Each row is a point on a tangle of strands that fork, close into loops and nearly touch. The rows are in no order.
In the rows, zero is written as 128.
Points whose rows are less than 110 apart are linked; no others are. Some points are linked to none.
gubut: [123 152 120 104 162 182 139  94 125 140  84 138 127 147  84 136 111  76
  71 156 161 156 144 129]
gise: [160 169  81 148 126 109  57 105  80 137 127 187 114 135 136  96 122 114
 178  97 139  62 112 110]
gero: [148 158 119 112 105 119 165  56 151 151  92 104 149 148 134 124 127  99
 100 128 134  81 164 115]
Vup: [137  99 115 180 129  80 116 168 144 132 136 113 123 132 156 144 154 164
 148 126 111 112 139 138]
Talu: [ 70 109 153 148 168 148 161 170 124 107 153 149 161 129 121 140 124  82
  50 114 147 135  93 156]
num: [120 108 110 130 162 172 179 149 128 116  97 149 183 124  71 143 116 111
  61 177 144 141 133 112]
Guva: [100 126 181 133 177 104 110 130 146  84 130  76  72 105 104 134 125 128
 160 132 136 195 125 146]
karad: [133 124 185 108 122 142 165  57 137 129  80  85 112 131 110 109 126 117
 127 125 146 167 204  86]
sagu: [115 151 178 125 169 126 105  71 140 104  95 130  84 130 101 136 116  99
 108 151 143 192 122 147]
vadil: [131 122 139 152 155 149 149 164 136 112 115 118 101 112  80 143 157 128
 137 171 130 188 131 120]
Saz: [143 135 153 116 140 120 104 130 165 154 124  82 126 135 167 137 132 147
  86 114 147 151 138 148]
maro: [ 66 121 142 153 132 127 166 154 135 110 141 140 133 131 138 137 139 102
  84 107 123 161  98 137]
sur: [120 122 121 129 123 115 146 207 153 117 174 113 164 101 157 161 140 130
  98 132 119 113  84 153]
malu: [123  85 169 160 169 140 152 140 139 105  96 103 128 115  83 130 128 153
 121 152 148 185 176 106]
nabed: [120 128  71 132 106  94  99 162 122 167 192 143 161 158 194 133 114 139
 148  98 117  82 101 156]
vis: [133 123 148 147 119  83 116 125 120  90 129 128  67 102 105 148 143 151
 196 162 102 154 111 152]
sir: [101  83 164 138 142 121 127  79 142  92  95 139  97 130  66 134 126 155
 157 153 108 213 130 123]
bom: [102  47 127 169 114 153 176 134 136 112 110 149 159 149  93 139 147 160
 107 128 112 139 149 101]
pupe: [129 132 187 125 154  78 110  78 151 113  97  69  95 133 142 111 100 163
 141 124 147 173 163 119]
Ramuk: [115 135 133 151 193 169 143 198 144 105 144 129 160  89  89 157 147  69
  90 171 152 136 110 150]
ranu: [108  85 178 171 206 187 136 178 118 112 151 148 171  83  94 141 137  77
  78 155 156 136 143 133]
sinu: [154 132 120 121 121 170 138 107 116 128  81 151  80 151  82 120 145 152
 155 172 118 179 139  89]
Led: [130 101 127 175 122 102 139 128 134 123 106 125 100 151 130 131 149 164
 139 125 117 135 146 120]
nese: [159 132 137  94  95 116  68 127 148 162 175 113 126  82 192 142 117 183
 162  87  92 178 122 141]
nub: [140 149 131 145 103  79  81 109 106 113 143 163  71 114 138 127 146 130
 200 125 105 121 107 141]
gud: [125 106 147  94 100 133 131 186 142 160 208 111 159 155 188 142 143 165
 123  92 118 111  89 148]
Zur: [158 116 152 134  81 130 129 148 125 152 141 109 109 154 179 104 140 179
 126 103 126  93 155  94]
Pife: [113  97 144 166 120  80 139 155 129  70 137 117  94  74 110 148 148 149
 199 148  96 158 130 136]
Basat: [112 159 118 126  85  83 106 136 109 107 157 155  91  94 159 131 150 110
 185 122  92 124 101 148]
zupas: [163 138 146 148 109 105  76  83  98 117 118 175  62 131 122 112 141 144
 192 135 118 114 124 106]
zozip: [ 83  81 134 130 133 148 137  62 140 132  78 147 159 140  80 135 122  90
  84 133 129 178 171 129]
Zetet: [113 143 128  96  80  95  99 155 114 112 166 117 101  76 174 147 160 119
 197 119  93 126 127 167]
fere: [150 133  77 130 102 117 115 209  97 146 165 153 141 113 130 136 131 140
 152 126 134  59 116 147]
giki: [114 124 121 110 156 142 176 167 127 129 151 124 169 171  99 131 117 136
  76 126 148  74  78 150]
vifip: [148 176 144 111 148 130 112  77 140 103  97 136  74 135 110 127 122 119
 132 175 125 171  95 134]
gasef: [ 79 115 130 145 129 142 138  56 137 130  90 147 121 165 118 115 140 110
 104 109 118 162 123 119]
kur: [177 149  91 124  98 129 126 194 104 159 137 144 129 126 137 125 112 161
 123 146 140  76 121 122]
supeb: [ 82  68 172 176 188 156 141 152 124 110 144 142 159 112 100 140 137  87
  75 126 157 148 139 147]
Debis: [143 116 151 108  99 143 135 162 136 164 168 108 144 168 186 116 137 176
 102  95 126  98 108 124]
soso: [134 123  89 143 104 159 162 128 104 148 102 150 128 167 101 118 129 149
 113 139 121  89 126 106]
vesin: [115 150 112 116 118 155 143  45 133 133  76 149 126 148 116 106 124 101
  99 122 115 141 111  92]
seguf: [111  64 116 160 144 165 179 148 144 113 106 153 197 133  70 150 138 137
  82 165 124 123 136 100]
dipa: [151 193  78 120 113 105  57 125  92 134 149 173 107 102 154 101 116 101
 185 106 128  81  90 130]
Vok: [147 167 124 107 134 117 130  97 155 152  96 101 145 149 155 128 111 116
  71 128 140 113 128 132]
nusoz: [119 137  58  93 104 179 187  46 126 151  90 126 170 146  70  97  90  97
 125 134 124  89 143 103]
dodu: [131 149 159  77 126 156 131 143 148 159 164 112 153 173 177 117 122 132
  65  92 148  97  92 131]
kaz: [133 193  80 113 129 143 111 151 130 137 140 127  92 123 136 125 134 104
 136 123 119 113  74 143]
pav: [162 171  87 104 105 132 164  67 127 163 102 108 160 148 139 107 112 114
 119 127 135  46 149 105]
roru: [143 140 167 108 108 135 166  45 149 139  92  89 130 141 135 111 139 102
 116 121 131 126 182  93]
foze: [ 98 117 130 108 188 130 161 198 137 108 189 120 196 140 102 146 121 106
  84 124 149  75  57 176]
Gos: [131 147  59 135 115  99  76 145  92 161 186 176 171 146 187  86  75 133
 169  75 145  56 110 142]
bidob: [ 97 133 165 116 148 151 121 185 144 116 168  69 100 106 127 145 166  94
 124 117 145 169 125 157]
pider: [123 144 142 130 137 153 142 195 137 111 142  93  90 102 109 150 161 113
 129 152 133 167 120 138]
Vumes: [182 137 136 109  79 101  28 144 111 152 173 170 126 101 188 127 127 157
 181  84 132 123 153 118]
Nuge: [ 82  64 148 144 163 143 112  84 141 115  80 145 129 135  66 139 129 109
 109 141 128 213 156 132]
Vor: [159 136 153 109  90  78  51 119 120 134 169 145 109  87 194 122 113 170
 191  98 104 150 127 129]
fani: [128 102 160 158 141  69 121 112 143 103 114  93  91 133 142 121 116 181
 167 122 121 156 151 117]
tifa: [115 110  95 144 121 139 170 134 110 148 129 143 155 189 116 118 121 151
 100 117 126  67 102 127]
Sebuv: [118 113 155 114 166 150 174 145 120 121 114 132 190 129 101 147  99  85
  32 152 170 103 153 141]
mase: [124 119  81 157 127  78 114 144 142 157 141 131 153 158 183 134 123 146
 119 119 119  93 113 153]
Feb: [139 148 138  98 145 132 169 127 139 138 103 102 183 132 124 138  96  93
  45 149 164  98 156 137]
fami: [174 140 133 135 111 119  91  47  96 122  85 167  94 136 132 103 134 140
 171 140 111 102 130  84]
bagul: [100 123 200 130 187 121 116 109 124  88 113 112  72 105  86 130 101 106
 134 150 150 224 136 142]
todap: [116 111 160 144 120 100 149 196 146  92 157  83 119  79 150 133 130 163
 141 109 120 161 133 109]
goraz: [149 183  94 103 131 145 139  45 128 113  68 145 127 124 117 107  99  99
 113 145 117 119 110  99]
guka: [149 125  86  91 108 173 186  83 130 152  79 136 163 153  69 132 116 110
 114 172 127 131 175  98]
pidu: [123 131  62 143 125 146 156  97  92 153 135 148 149 186 120  70  90 146
 142  99 137  35 109 127]
Kog: [180 131 140 138  81 110  76 143 106 151 140 162 115 133 185 103 127 162
 149  92 137  83 159  92]
Pena: [185 166 105 113 115 118 116  43 101 126  75 162 127 119 138  99 112 117
 155 147 117  77 134  80]
sapo: [113 128  91  98 149 126 157 208 127 118 203 110 190 133 127 141 113 137
 133 118 126  58  47 183]
gulu: [115 137 158 112 141 129  96 161 165 142 164  73 106 116 163 139 143 121
 118  98 133 177 119 157]
zetuz: [150 141  88  89  74 114  79 200  94 164 191 155 156  84 165 155 124 139
 169 102 118  90 132 160]
lunel: [136 190 113 114 153 134 104 121 144 126 117 120  82 135 118 136 136  99
 124 145 125 146  87 152]
gul: [ 95  80 179 138 146 123 154  77 136 110  82  82 115 140  88 117 108 147
 134 121 143 188 199  89]
rovep: [105 103 147 161 128  93 146 191 147  74 154  87 124  60 145 144 161 137
 167 131 103 155 135 134]
ful: [136  80 135 101 113 182 186 102 140 149  88 121 171 150  62 148 131 116
 106 171 139 155 207  92]
lason: [156 153  86 143 125 148 119 113 101 142  96 151  84 153  96 124 149 141
 150 151 119 124 119 118]
pegi: [ 92 146 125 148 108 104 147 133 126  96 133 148  93 109 144 127 142 109
 132 120  98 160  86 139]
Mogi: [116  62 160 145 156 176 167 126 133 131  89 114 166 134  72 137 132 129
  90 150 156 165 204 107]
molu: [115 121 108  86  63 111  94 176 114 136 190 122 139  77 193 156 158 130
 193 105  93 121 147 169]
vati: [166 125 144 119 111 101  86 134 162 155 136  87 131 116 187 134 120 189
 128 112 119 150 144 133]
selo: [126 193  64  97 114 130  82 144 106 137 167 141 105 102 165 109 123  93
 183 100 114  81  73 158]
bebi: [144 149  74 148 118 136 100  83  97 153 115 161 123 160 150  87 125 127
 148 103 126  53 121 104]

A piece is two or more points that can be reached from each other along the links. Count, over all rows, the pieces, the separate loops (a circle has one, a figure eight two, a Y none), the forks (points with three links) and the tips (points with one).
pieces => 4
loops => 1
forks => 8
tips => 14

A fork is a point with three links, a tip a point with one. Leave the first point through the second and follow the links. Name the first fork or tip that comes.
Zur, Kog => Saz
ranu, supeb => Basat
pidu, bebi => Guva
Nuge, zozip => nub
sagu, vifip => tifa

How many points has the smallest loop of links through each point below? Write none if it is on no loop.
Saz => 11
nub => none
num => none

Name the points in between on the shortest way along the links from the first point to the second, in order.
gasef, rovep => vesin > goraz > Pena > fami > zupas > nub > vis > Pife
Guva, foze => bagul > sagu > vifip > lunel > kaz > selo > dipa > gise > bebi > pidu > tifa > giki
Debis, gero => Zur > Kog > Vumes > Vor > nese > vati > Saz > Vok
ful, seguf => Mogi > malu > gul > karad > roru > gero > Vok > Feb > Sebuv > num
